Each row is a point on a tangle of strands that fork and nearly touch. The rows are in no order.
In the rows, 128 means zero.
Points whose rows are less than 131 apart are linked; no others are. Some points are linked to none.
vuva: [145 145 116 147 154 152  96 113 155 110  93 108 160 144 135 117 127 158
 116 156  96 105  85 108 107 132 100 149 148  66  63 108 164 182 114]
Zopal: [162 126  83 139 165 183 136 144 120 129 126 178 137 153 116 113 138 130
  62 118  65 117 111 160 154 147 130 136 122 131 146 149 171 133 140]
lezu: [143 146 109 104 149 196 102 128 101 132 120 139 149 157 153 139 145 151
  96 132 120 107  88 151 116 142 167 128 146 110  85 105 131 190  94]
fot: [148 158 164  95 115 110 155 164 113 138 161 130 152 106 142 134  79  98
 128 111 156  97 124  97  90 104 107  82 146 111 101 130  72 113 118]
viga: [ 64 122 127 155 103 154 119 126 152 126  95 102 127 121 145 129 122 172
 173 154 131 129 131 101  43  70 126 113  91 176 113 143 140 150 103]
lodu: [139 143 139  81 108  78  76  99 127 104 136 113 125  88 111  95 110 137
 160 105 166 137  89  84 160 124  99 145 191  89 123  92 110 103 134]
Sege: [171 156 131  93 119 121 118 128 122 105 146 127 149 117 149 141  98 133
 119 116 136  90 108  93 100 101  83  93 152 110  96 115 125 145  94]
kav: [139 108 125 156  95  55 131 100 134 128 139  69 116 110 139 136 104 113
 186 139 142 113 163 103 109  86 134  92 105 113 131 117 142  71 131]
taz: [ 54 145 184 104  97 207  73 146 133 105  96  84 123 112 138  95 132 153
 145 138 168 139  98  99 148 148 154 145 124 172 148 119  96 138 104]
Zezo: [ 86 158 111 137 151 219  74 173 157 138  83 152 163 169 134 102 149 177
 132 148 112 125  86 109  47 114 135 111  99 136  91 104 135 174 111]
Fof: [116 128 130 107 115  87  72  72 138 126 112  68 134 100 108 102 141 129
 187 151 137 163  99 112 145 104 147 137 157  72 122  84 162  88 168]
lopaf: [126 118 124 137 157 172 143 114 139 109  68 128 129  98 159 128 142 167
  78 134 104 115  99 103 174 157  86 196 147 116 131 146 144 198 110]
modu: [112 117 124 153 144 115 124 156 134 174 142 146 126 121  97  96 123  96
 137 122  92 141 148 119 149 142 135  84  73 110 164 120 144  32 181]
mezov: [125 160 166 102 116 109  63 145 131 126 132 123 103  82 107  70 138 119
 131 138 135 160 101  94 162 113  91 110 119  89 163  85 135  46 177]
dun: [101 130 181 165 112  62 132 153 100 198 145 139 102 109 137 125 131  77
 149 134 126 149 159 133 160 113 139 100  85 112 147 102  95  32 152]
Ledi: [103 159 110 119 169 218  83 166 120 134 105 124 168 147 182 132 137 150
 126 143 124  90  87 110  81 110 152 142  85 162  94 117 129 163  77]
podod: [ 57 140 172  95 134 179 112 127 145 118  89  73 151 112 154 119 123 153
 155 131 181 126  97  83 159 170 163 145 151 145 108 118  79 154  88]
Temi: [ 78 119 113 129 134 151 107 112 142 119 134 136 102 141  76  88 160 142
 137 137 107 194 137 158 126 129 156 121 104 156 162 142 149  88 172]
vapo: [110 149 193 128  92  82 136 114 158 103 116 125 107  78 147 128  95 167
 145 117 192 129 133  67 137 128  51 140 162 122 105 111  76 152  93]
ton: [115 123 156 169 165 111 168 127 160 102  86 103 133  87 161 160 111 148
 115 122 150  85 140 102 147 156  97 158 140 118 110 147 127 143  97]
Nemud: [ 73 152 159 136 153 209 114 175 116 159 137 165 148 119  88 108 142 127
 101 118 140 135 134 142 143 159 171 138 127 179 135 170 101  91 147]
Guget: [ 78 110 150 136 145  96 150  97 137 164 109 124 122 109  89 135 156 103
 171 135 143 174 125 115 142 151 154 137 134  89 126 144 111 116 179]
moz: [104 151 125 107 131 158  56 117 142 104 115 108 128 142  92  79 149 156
 141 150 102 165  89 140  97 124 144 110 144  85 107  83 153 137 152]
momef: [107 173 204 140 130 147 107 185 106 155 160 175  97 101  89  99 125 107
  83 132 130 176 149 142 171 148 131 136 118 163 145 141  79  60 153]
sil: [ 68 122 153 133  92 151 160 147 125 166 144 148 131 133 107 135 122 146
 147 130 152 152 144 133  72  99 165  95 111 179 120 166  67 142 131]
velat: [188 112  82 119  97  89 142 107 112 117 148 114 150 169 129 170 120 107
 137 124 110 104 133 162  86 116 157  83 133  97 114 110 153 152 110]
rozaf: [136 116 154 178 113  47 171 143 122 109 131 106 101 109 184 174 105  99
 134 112 161  76 194 138 129 123 118 118 111 150 142 130 109  85  78]
kela: [124 154  90 122 147 201  90 155 104 162 137 154 147 178 169 134 147 156
 131 146 131 107 100 153  39  95 181 115  78 147  70  93 142 176  79]
zadi: [ 71 124 120  61 109 110 117  85 131 173 153 127 124 150  65 127 180 112
 161 135 141 208 125 171 123 102 186  97 116 105 112 112 127  88 197]
releb: [110 110 152 107  89  57 129  82 138 100 130  93 109  94 137 144 113 131
 187 120 200 136 147 122 145 121 146 139 172 119 120 109  85 109 117]
gev: [ 83 127 188 118  49 103 105 118 136 121 147 109  80  90 138  98 107 152
 164 144 168 157 133 105 102  74 115 109 123 167 130 121  72 121 120]
Fibo: [107 122 106 145 127 119 142 151 162 162 134 170 162 147  89 100  94 124
 144 127  93 144 138 111  55 103 117  48  84 126 117 125 131  89 169]
ragi: [168 128 108 145 107  67 124  99 152 101 140  65 141 120 154 148  81 128
 176 140 145  92 150  95  81  68  90  98 106 119  95 113 157 108 105]
mazo: [118 155 218 138  79  83 114 155  94 146 169 166  82 104 138 128 110  94
 116 116 160 160 152 143 173 125 115 141 143 162 131 122  28  98 116]
Fugof: [126  97 143 118 120  49 191  98 151 116 119 113 113 120 116 180 144  83
 168 129 188 162 161 136 156 174 143 162 166  92 144 138  80 157 138]
popud: [156 140 111 133 153 189 113 145  91 125 134 153 121  91 171 145 131 127
  58 117 107  80 132 141 143 105 121 134  84 179 150 157 165 116  96]
Par: [ 70  95 102 166 148 132 118 127 145 151 127 156 134 139  92  89 155 115
 150 122 108 147 151 144 130 130 166 102  90 152 154 149 159  54 191]
Nife: [132 113  94 174 166 123 138  97 163 122  81  96 184 157 121 140 111 135
 144 153 110 100 106 130 126 146 138 163 158  53  50 132 153 168 135]
lidil: [138 141 129  98  73 129  97 122 109 103 171 120  98 121 142 121 106 149
 135 141 136 125 132 130  82  62 125  82 115 176 135 123 124 107 108]
roz: [ 72  87 101 149 164 171 157 120 135 162 131 182 151 167  91 129 182 113
 118 101 126 138 144 167 151 173 167 165 141 174 140 186 136 140 181]
zuga: [143 115  87 143 136 137 145 121 113 129 111 144 146 118 182 179 121 137
 116 125 113  84 142 126  72  69 124 115  75 154 110 142 157 164  79]
rul: [148 134 145  61  56 124 126 111 112 122 174 154 114 140  93 149 115 148
 131 123 163 178 120 145 111 111 141  99 174 144 128 123  60 170 124]
Tuz: [ 66 108 176 198 115  71 171 148 131 178 123 169 110 119 106 141 123 111
 145 126 133 158 160 112 103 128 118 108  99 149 134 151  80 116 150]
bagi: [164 120 137 110  56  58 101 107 131 111 174 131  70 117 108 105 119 151
 150 128 138 172 136  91 136  94  77  96 134 129 166 100 111 106 145]
Nel: [190 136 101  79 145  97  65 120 104  85 160 103 163 137 156 132 101 110
 146 106 145  63  95 135 120 115 136 125 161 108  74  92 151 107  80]
mogi: [155 127 131 131 122 110 125 102 140 102 133 115 102 122 114 112 130 140
 120 134  98 143 118 100 142 133  85 128 145 108 159 122 154 133 145]
Lamam: [ 96 139 181 177 163  94 149 132 146 137  98 110 136  82 134 129 110 116
 133 125 140 108 135  81 135 153  93 139 135  94 111 136 114 111 132]
Lop: [116  93 135 130 111  40 180  96 133 162 131 113 113 125  97 173 155  77
 184 128 165 175 160 131 144 147 157 129 130  87 141 137  98 120 171]
sazu: [ 87 171 160 120 126 225 108 194 108 157 141 134 146 119 127 117 121 142
 108 131 154 117 131 133 115 122 179 129 108 212 124 162  91  98 104]
paz: [114 132  99 114 121 137 119 116 115 146 154 130 152 179 100 129 136 119
 156 126 114 130 133 172  65 101 191  71 123 117  83 117 142 129 141]
fisel: [170 125  82 109 139 163 118  99  97 106 108 129 102 149 158  94 157 148
  83 145  84 123 102 181 171 133 130 194 153 126 149 108 176 183 125]
bos: [129 135 114 118  84 167  86 108 114  95 137 131  84 112 151 126 134 170
 107 145 114 132 133 144 104  66 120 105  90 195 159 126 167 125  97]
mil: [ 98 113 127 115  99  86 130 105 131 164 151 127 116 126  83 119 137 116
 168 142 124 184 136 134 111  94 162  72  95 111 138 119 123  73 182]
Luf: [138 106 156 188 104  26 148 127 115 127 141  93  87 122 162 157 124  92
 157 117 144 119 202 120 170 142 116 127 116 116 163 108 111  69 110]
Rupop: [108 140 109 112 129 198 154 160  97 166 121 137 163 129 176 182 120 148
 112 116 158 103 133 137  93  99 180 129  96 201 115 149  92 166  69]
Fabe: [ 99  98 159 160 120  97 187 128 138 158 121 181 104 129  83 165 138 126
 133 129 138 181 138 111 107 156 115 119 124 141 138 169  81 177 151]
fad: [ 67 123 140 147 162 169 134 142 115 171 145 163 137 135  85 115 166  97
 119 101 141 137 155 165 161 167 192 152 122 169 142 178 123  74 178]
gikod: [ 52 137 181 133 153 136 112 136 127 162 104 145 110  92  95 103 164 105
 145 140 146 180 112 120 162 157 150 151 125 113 145 139 103  90 180]
luz: [139 124 105 159 152 148 137 170 144 151 154 178 135 142  88  97 109 115
  90 107  83 131 150 129 136 153 111  81  77 145 160 142 148  58 159]
rozu: [ 28 143 177 140 116 194 102 183 148 134  73  87 144 111 146 101 127 156
 158 140 163 130 103  77  93 128 137 142  97 182 129 135  90 141 111]
Dida: [ 76 123 158 123  76 194 130 137 119 142  99 122 115 100 162 143 120 187
 112 133 158 145 125 106 116 103 133 132  84 210 151 131 101 184  75]
Mifo: [ 87 132 142 100  84 149  86 103 131 102 143 112  83 126  93  92 145 157
 147 149 133 191 129 150 117 102 154 110 120 164 153 124 129 107 151]
mar: [134  88 143 159 122  86 186  80 157  99  86 112  88 103 142 168 132 153
 137 138 153 146 147 124 160 158  95 191 148 132 158 144 124 184 107]
bor: [200 133 100 103 120 107  97 103 119  94 134 121 148 137 154 148 115 145
 121 122 131  91 100 129 107 117 111 125 168  89  77  85 152 172  83]
nozu: [151 134  75 135 167 217 119 150 114 154 114 216 160 155 120 125 147 157
  47 115  84 132 119 175 126 134 154 134 114 141 114 131 152 161 122]
Fus: [ 73 123 205 131  69 108 142 126 140 122 115 116  95  91 157 134 101 164
 143 133 185 145 138  92 123 122  95 137 135 167 121 121  59 163  79]
dif: [166  95  76 128 126 121 200 113 123 137 113 169 137 166 118 177 162 107
  97 123 109 135 135 176 139 153 144 161 146 108 165 159 126 209 131]
mosi: [170 108 101  94 118  83 169 119 134 156 152 143 144 172  65 151 133  86
 148 120 104 179 129 147 129 161 150  92 142  71 142 120 112 150 180]
salig: [ 56 144 124 142 139 189  67 152 164 123  74 116 161 152 108  93 151 164
 178 156 116 137  99 105  51 101 146 111 110 119  92 108 131 142 144]
kefa: [ 78 100 195 153 112 103 163 104 135 110  97 125  69  99 145 150 134 143
 139 127 173 170 145 120 172 179 106 186 143 169 150 137  97 181  89]
fepu: [139 113 153 118  66  45 125 109 116 144 166 116  95 108 120 128 117 115
 169 134 155 159 146 113 127  87 133  84 123 114 145 103  94  76 153]
mozer: [147 107  77 141 120 120 134  98 127 134 137 136 127 192 103 128 151 131
 134 131  89 136 128 184  92 127 175  99 125 103 103 115 174 159 141]
mor: [ 93  90  77 166 175 172 128 117 144 136  85 165 157 181 121  94 172 141
 112 142  80 114 102 159 147 164 153 177 152 119 109 156 167 165 163]
Zev: [ 93 154 176 127 150 155  97 162 131 129 122 154  99 100  80  80 148 118
 105 134 122 180 117 124 157 156 121 135 115 129 170 136 113  73 179]
siz: [ 47 124 164 108 134 138 117  98 135 121 101  67 134  93 139 124 137 132
 180 132 180 133 127 117 149 147 179 151 150 126 109 128 101 118 122]
Zop: [127 102 120 134 175 127 157 112 162  83  72  90 138  96 187 177 114 164
 120 137 159  70 140 135 164 143 140 175 140 134 101 137 142 157  75]
nef: [ 68 136 181 183 134  88 163 189 131 206 124 179 152 107 125 113  99  87
 139 117 122 134 148 102  91 113 107  95  98 126 115 137  84  79 162]
puf: [149 133 153 123 170 116 141 137 113 141 144 139  64 128  96  85 149  95
 121 137 117 187 131 124 197 176  95 176 138 134 203 131 126 117 173]
Leg: [147 131  94 116 126 192  69  99 112  93  94 128  95 115 180 107 154 174
  79 144  93 122 102 147 146 104 117 170 110 138 134  96 185 188 100]
nizo: [179 120  91 129 122 131 102 121  93 100 166 106 100 137 148 126 129 112
 113 124  96  90 139 152 144 110 144 109 108 159 164 134 184  80 114]
gunum: [188 115  92 141 129  65 128  92 171  73 119  69 154 125 158 179  83 142
 159 135 159  79 145 126 119  95 102 132 134  99  87 107 163 133  87]
nos: [130 163 161 102 111 167 160 178 112 159 152 164 150 121 126 143  91 139
  92 123 138 125 118 103  76 101 106  84 129 148 110 152  70 151 112]
fusa: [205 107  76 107 111  87 187 130 131 134 143 144 153 185  97 166 137  74
 120 123  96 135 131 166 140 170 142 122 152  73 164 129 129 184 146]
Nuv: [153  99 115 170 131  83 170  71 174  95  94  82 126 123 124 158 112 158
 147 143 137 136 137 109 149 137  96 173 158  90 125 135 145 166 128]
zit: [146 158 157 124 117  82 103 105 159  96 120 103 137  84 125 107 101 150
 147 115 170 120 112  56 150 129  45 143 172  76 103 103 118 125 129]
Nodu: [124 143 157 163 116 116 150 161 117 141 145 141 110 110 145 132 107 122
 102 118 122  99 148 110 105 111  88  97  96 158 142 153 124 102 115]
Kabuf: [174 149 148 108 114 146 161 158 101 151 177 178 139 133  80 153 112  98
  89 108 131 144 148 161 142 150 160 104 138 145 148 163  90 104 146]
med: [153 110 119  99 165  94 164 102 116 137 134 113  84 153  86 101 165  88
 160 142 127 180 131 145 183 167 121 181 158 127 184 133 127 155 183]
fudi: [135 113 109 106 173 140 124 120 120  83 120  89 144 112 190 162 122 123
 132 126 152  55 124 148 143 130 166 153 136 145  97 136 142 122  69]
zosup: [ 37 140 138 126 105 195  86 155 148 130  90  94 141 143 132  99 139 164
 183 149 142 143 112 108  60  90 164 114  94 178 115 129 114 141 124]
bep: [174 108 148 143 132  27 174 126 145 134 127 116 118 117 115 163 120  70
 160 123 162 157 158 101 182 183  98 160 161  57 160 106  92 125 143]
baduk: [ 88 122 112 138 111 167 123 104 142 130  81 100 142 137 171 155 129 183
 155 151 141 123 119 108  73  93 146 126 106 162  93 115 129 198  69]
rik: [ 73 126 126 146 157 196  83 127 141 101  80  95 140 128 137 106 156 149
 134 144 110 103  93 119 128 145 154 160 129 135 117 139 149 144 119]
fudek: [144 140 106 105 105 182  72 103 122  84 127 133  83 131 137  97 149 175
  96 144  98 151 109 159 132 103 119 135 123 162 161 105 180 143 112]
feloz: [197 111 118 130 100  77 169 124 120 103 143 134 105 117 152 168 124 110
 101 105 141 101 152 127 160 145  95 136 151 117 183 132 123 135 102]
Sutop: [108 142 189 186 128  60 177 162 124 118 115 131 110 105 186 168 105 116
 102 108 151  91 183 122 143 140  71 131 124 148 124 127  92 115  78]
Fege: [129 118  95 174 146 146 108 112 158 109  95 127 139 144 123 114 138 155
 123 148  75 108 113 111 100 112 101 124 109 111 110 130 190 149 135]
ven: [199 130 103  76 102 106  96 138 100 126 203 123 100 148  91  94 118 118
 121 112 114 165 147 150 174 128 133  99 135 132 186  93 143  51 158]
biko: [ 80 143 158 175 167 111 167 171 152 159  98 118 167  94 146 131  88 108
 153 121 147  94 139  75  73 118 101 124 120 114  83 149 110 107 123]
padi: [155 136 101 101 159 161 136 121 126 128 135 162 120 185  80  90 151 142
  94 140  81 183  98 176 137 163 131 146 158 102 133 112 144 172 157]
gere: [172 137 113  98 155  70  78 116 135  81 140  79 159  97 153 123  89 113
 163 106 164  62 112 100 153 120 112 135 164  96  87  98 146  74 102]
nad: [164 113  95 178 158 108 121  98 158  88  97  62 133 127 154 117 117 136
 123 153  98  84 123 109 178 135  92 180 129  95 114 143 195 117 132]
baled: [163 130  99 142 131 135 117 154 136 128 158 127 127 139 124 105 107 116
 114 122  71  95 150 109 117 118  90  61  61 133 144 127 179  72 140]
Peve: [150 130 115 116 106 116  73  82 131 102 129  97 117 159 114  97 142 162
 148 151 114 153  93 149 101 124 140 132 174  81  91  74 166 174 129]
vurur: [ 78 165 173 143 132 173  77 181 116 105 123 106 106  88 159  94 128 122
 121 138 141  90 128 112 107 100 112 132  85 188 143 146 138  75 114]
fop: [114  83  85 185 181 169 135 140 140 138  96 180 161 148 132 107 148 124
  92 120  80  87 112 136 150 161 136 153 126 146 134 172 174 131 153]
sol: [185 129  78 147 138 136 112 126 137 115 132 128 132 148 142 122 127 134
 102 136  57  91 125 119 122 108  82  94  72 116 122 123 206 126 124]
noba: [143 173 154  97  95 118  79 165 115 118 178 117 114 101 135  80  98 112
 126 130 137 116 128 108 102  70 101  72 107 149 128 116 118  58 140]
vip: [101 133 167  81  57 130 101 112 127 122 166 137  89 114  95 110 117 158
 143 147 157 191 122 128 112  93 136 101 138 160 135 123  68 135 140]
kiseg: [142 149 165 134  89 119 175 177 127 157 166 177 121 118 114 134  94 134
  88 122 124 137 147 115  82  94  81  69  97 157 130 153  82 125 131]
Famu: [ 92 159 162 152 135  92 139 165 155 140 120  75 142  88 177 119  77 107
 177 138 162 107 150  75  63  72  84 127 100 124  79 134 128  85 116]
biv: [107 103 109 146 157 148 183 136 127 145 107 149 180 145 132 175 135 117
 124 107 133  88 127 137 108 150 167 124 149 125 105 167 100 166 113]
Parik: [138 161 133 154 139 171 137 170 111 134 131 173 122  91 154 128 131 142
  49 110 106 100 143 118 126 106  66 109  69 177 152 160 160 122 113]
Lom: [178 130 102  75 135 126 110 115  96  94 146 115 145 144 139 128 131 110
 120 105 139  98  96 165 163 157 152 160 205 104 119 108 129 146 110]
fizop: [ 96 148 121 127 170 146  95 134 152 149  96 123 191 129  93 101 121 113
 159 143 101 124  90 100  90 122 147 101 135  56  72 108 140 115 168]
Nune: [127 160 210 144  94 138 134 169  95 147 168 177  87 105 114 133 115 123
  78 122 146 157 157 143 157 142 118 138 125 188 146 150  64 107 118]
regu: [ 85 151 115 126 155 190  94 191 136 129 117 128 155 137 172 120 124 134
 153 142 120  94 106 103  34  70 121 131  67 182 104 145 154 122  98]
Ketar: [169 100  70 138 157 138 159 109 113 113  91 129 135 146 167 140 145 127
  84 139  84  91 112 163 169 141 132 182 143  98 124 142 170 175 120]
monir: [148 114 105 127 170 158 134 122 103  98 115 108 132 112 175 143 135 116
  91 124 115  68 110 152 175 152 149 172 145 135 130 158 156 127  98]
kef: [196 103 120 133 160  60 174 118 144 131 120  92 124 134 115 121 120  89
 146 132 124 134 134  99 202 184  77 188 167  56 164 113 128 139 161]
fike: [130 156 105 117 148 198  70 147 113 145 136 143 137 181 135 104 160 159
 109 148 129 111  86 167  70 139 187 111 113 108  65  87 157 172 100]
suke: [156 130 116 176 149 113 102 130 159 112 124  76 129 114 131  93 128 121
 128 137  86  92 134  77 166 141  66 127  95  86 137 131 193  85 156]
moza: [119 137 136 107 135 156 158 132 100 155 167 151 133 147  80 148 153  89
 113 103 140 144 152 177 154 159 192 136 142 151 141 174 104 106 161]
kogo: [163 100 110 138 137  66 122  81 133 106 129  57  94 121 133  95 137 119
 172 137 130 133 137 113 199 142 115 191 164  97 175 104 160  99 151]
nebu: [100 137 183  85 126 129 121 105  99 132 143 126  79 105 117 110 144  95
 150 115 187 176 123 141 197 177 145 191 175 143 153 131  82 126 142]
fov: [106 101  92  87 129 108 165  66 136 119 110  75 128 192 118 139 191 109
 153 130 140 131 135 192 150 162 171 207 178  96 102 122 138 207 147]
Dimi: [167 117  92 132 165 131 140 147 151 151 132 153 158 159  89  97 110 103
 106 118  50 124 114 115 154 184 104 102 118  72 134 123 158 112 179]
soti: [121 161 164 152 137 108  77 154 142 126 119  99 118  85 128  75 142 107
 130 134 111 121 127  74 163 133  70 112  94  80 152 104 164  46 174]
Bofeb: [128 106  96 135 147  89 108  67 131 112 114  47 134 132 123  98 150 112
 178 143 115 132 117 140 178 135 161 175 160  79 127 110 182  99 167]
Ropu: [130 167 132  87 130 222 117 156  87 148 144 132 160 131 153 157 123 140
 102 122 158 102 119 142 130 126 185 129 127 191 113 142  92 139  78]
Biril: [100  95  82 153 139 159 160 120 108 140 104 136 151 129 179 187 144 139
 125 117 134  81 151 159  90  94 178 131  89 184 119 163 137 158  76]
Saz: [143 106 145 170 115  50 118 108 119 131 144  81  74 111 146 118 136 108
 171 129 132 136 173  99 188 140 104 152 127 102 177  99 146  61 136]
gilat: [149 121  99 114 173 138 147 133 154 145 127 180 150 175  58  96 126 119
 108 126  66 182  99 134 132 177 112 112 139  70 125 119 137 149 183]
rav: [125  99 120 161 110  74 181 149 149 193 140 171 150 140  91 141  91  97
 159 115 105 139 164 108  90 130 122  53  76 110 136 133 103  92 175]
rege: [131 122 103 169 144 149 152 157 148 147 116 195 152 124 125 126 123 149
  78 112  84 105 131 105  99 113  66  86  83 147 137 155 164 141 136]
rur: [168 143  96 107 136 187 152 147 103 156 143 199 164 175  98 161 141 130
  73 111 110 134 127 189 115 142 173 112 143 118 111 137 120 176 123]
Kul: [121 112 137 135 118 132 170 109 152 140 107 178 118 130  87 156 134 170
 112 134 107 181 112  97  98 138  82 115 134 122 139 150 111 211 137]
Gid: [157  95 114 108 121  56 171 113 142 192 131 127 141 138  75 159 133  78
 184 134 122 181 134 113 152 158 138 102 121  48 144 109 122 116 195]
Zamo: [158 157 135  96 135 180 117 154  80 126 171 126 141 117 144 151 110 101
 102 114 149  81 132 155 133 123 175 119 137 171 125 155 114  88  96]
varo: [113 144 132  93 109 154  95 117 135  98 118  93 136 116 180 137 104 167
 157 143 165 106 109  94  87  87 119 127 131 159  95 106 116 161  61]
Feto: [199 158 103  61 111 162  83 111  91 102 166 151 105 158 110  94 136 157
  89 115 122 159 102 187 158 129 135 154 183 151 152  87 151 148 117]
fum: [133 150 129 109 132 193 155 154 111 160 109 174 159 112 153 170 116 167
  70 113 127 119 112 103 102 116 110 110 120 140 118 139  92 203  94]
lal: [148  82 103 193 154 103 195 126 136 128  98 133 128 123 150 162 133 113
 104 116 103  81 146 131 160 165 119 161 117 122 156 169 151 135 121]
Datef: [110 107 102 186 135 123 139 146 180 141 111 175 151 139  97  98 119 147
 123 123  82 133 146  90  79 117  69  72  72 142 141 139 162 104 165]
dar: [175 153 157 114 133 140 131 154 110 125 170 160  72 126  98  96 129 125
  78 125 116 177 143 136 184 161  90 148 133 158 195 130 125  97 150]
Kizin: [122 153 120  97 148 180  93 128 150 102 120 158 120 162  68  74 149 167
  95 147  91 207  92 154 106 149 117 120 144  97 128  92 136 155 151]
Nik: [ 95 161 137 126 137 142 106 181 150 119 133  89 145 111 177 115 100 119
 171 146 133 104 122  76  30  61  88 124  80 151  91 146 151 103 113]
gazel: [123  94  86 163 184 145 165 124 145 130  76 134 196 154 152 163 126 125
 122 130 111  63 113 137 129 156 159 157 144  92  60 158 136 168 107]
sot: [100 133 127 102  98 146 140 120 115 141 139 118 145 152 125 153 121 143
 155 135 141 133 123 135  65  95 169  87 139 142  99 132  95 161 108]
suv: [138 147 135  62 113 105  49 110 117 115 143 115 126 105  94  77 134 128
 152 125 136 168  80 114 153 116 125 118 176  87 138  75 138  86 165]
vipo: [103 104  86 133 152 141 150  90 131 133  99 112 142 187 121 113 177 126
 133 142 101 122 109 176 145 165 171 188 168  88  90 140 156 185 152]
Seti: [168  98  89 136 132  67 138  74 159  76 112  59 142 137 142 157 113 135
 163 134 152 106 142 152 154 127 144 163 171  89 104 114 157 139 115]
Redet: [151 129 126 137 132 140 175 121 138 137 100 179 143 111 131 166 126 159
  69 115 103 126 115  93 118 132  62 121 130 102 126 148 124 207 118]
vobe: [101 125 200 159 120  65 152 125 133  94 108 127  82  95 175 159 112 135
 126 110 179 121 172 127 174 159  96 165 151 152 137 117  85 128  74]
tabot: [180 132 101  82 118 134 112 125  82  98 168 117 145 134 147 157 119  92
 116 100 154  78 127 179 148 132 180 125 165 144 132 132 129 106  92]
bizur: [178 151 135  96 111 109  78 160 104 129 192 123 115 110 119  86 100 100
 114 109 119 115 132 111 164 120 104  75 117 122 154 100 138  27 152]
liro: [187 122 102 135 144 141 173 159 131 144 148 178 133 150 100 132 114 116
  70 104  71 125 139 130 153 167  94 101 106 121 169 147 146 121 149]
Gam: [198 134  86 108 128 145  93 114  90  89 150 130 115 109 185 143 131 125
  80 115 105  76 124 140 151  97 109 133 108 148 143 121 179 124  91]
zam: [112  72  79 161 151 140 194 114 128 149 109 178 152 166 121 161 176 105
 107 106 115 109 143 177 151 166 163 169 141 147 152 187 140 168 151]
bipe: [191 148 104  65 109 140 100 114 101 105 191 134  95 157  81  87 135 140
 106 122 118 188 136 185 167 125 144 137 154 165 176 104 149  90 145]
goso: [187 121  85 124 122 126 134 113 109 121 122 143 151 146 164 179 122 132
 108 128 113  93 126 150  74  93 134  98 113 101  91 103 151 191  83]
fesag: [ 93 150 205 162 105  76 130 164  86 163 156 135 102 107 158 132 110  74
 128 120 144 130 172 150 150 107 138 119 116 152 130 122  52  59 121]
Fas: [131 112 106  69 129  94 153  73 113 123 142  90 112 169  96 126 178  91
 164 122 140 163 133 177 159 152 160 176 177 109 147 122 129 162 172]
ped: [141 112 129 134 131 101 181 119 132 126 125 132 154 129 116 174 119 103
 133 117 131 115 134 123 114 149 142 110 153  93 126 152 102 151 126]
koseg: [145 112 114  80  83 128 153  88 118 103 126 130 126 144 138 177 141 147
 129 118 161 140 123 156 131 135 151 142 177 123 132 115 101 208  91]
los: [150 141 135 114 188 113 105 133 139  73 134  81 147  93 190 138  96 115
 143 127 159  41 123 107 133 119 109 149 121 133  86 126 154  85  80]
nug: [186 141 138  88  81 123 141 136  96 120 179 165 120 127 111 157 109 118
  98 107 155 133 132 144 134 123 132 103 164 144 155 134  86 131 118]

Follow the links from the first point to the second, and from the first to the third. Name the last point that the two ways share.
Temi / dif / regu | fad
sol / paz / Tuz | goso
Fabe / zit / Lom | Ropu
Lop / Zezo / bizur | fudi
kiseg / rur / Lom | Ropu
Fas / Luf / Zamo | vip
mezov / moz / sazu | vip
paz / Bofeb / fisel | goso

A fork is a point with three links. Follow the links from the first point to the second and name the forks in between, in order.
Zop / soti | fudi > bor > goso > Ropu > fad > vip > suv
biko / Fibo | fudi > bor > nos > Parik
liro / Nuv | luz > vip > suv
lodu / kefa | suv
vip / Nife | luz
Redet / Lop | nos > bor > goso > Ropu > fad
bor / Gid | goso > Ropu > fad

Name the points in between on the shortest way along the links from the first point to the second, in order.
los / mosi | gere > Nel > bor > goso > zuga > Biril > Rupop > Ropu > sazu > Nemud > fad > roz > zam > dif > fusa
med / mozer | Fas > fov > vipo > mor > fop > Zopal > liro > luz > modu > Par > Temi > Mifo > vip > rul > nug > Kabuf > moza > fad > Nemud > sazu > Ropu > Rupop > Biril > zuga > goso > velat
Biril / podod | zuga > goso > bor > Nel > gere > los > fudi > Zop > ton > Lamam > biko > Famu > Nik > regu > Ledi > Zezo > salig > zosup > rozu > taz
Datef / ton | rege > Parik > Nodu > kiseg > nos > fot > Sege > bor > Nel > gere > los > fudi > Zop
rur / nad | nozu > Zopal > liro > luz > modu > Par > Temi > Mifo > vip > gev > Fus > vapo > zit > lodu > suv > mezov > soti > suke
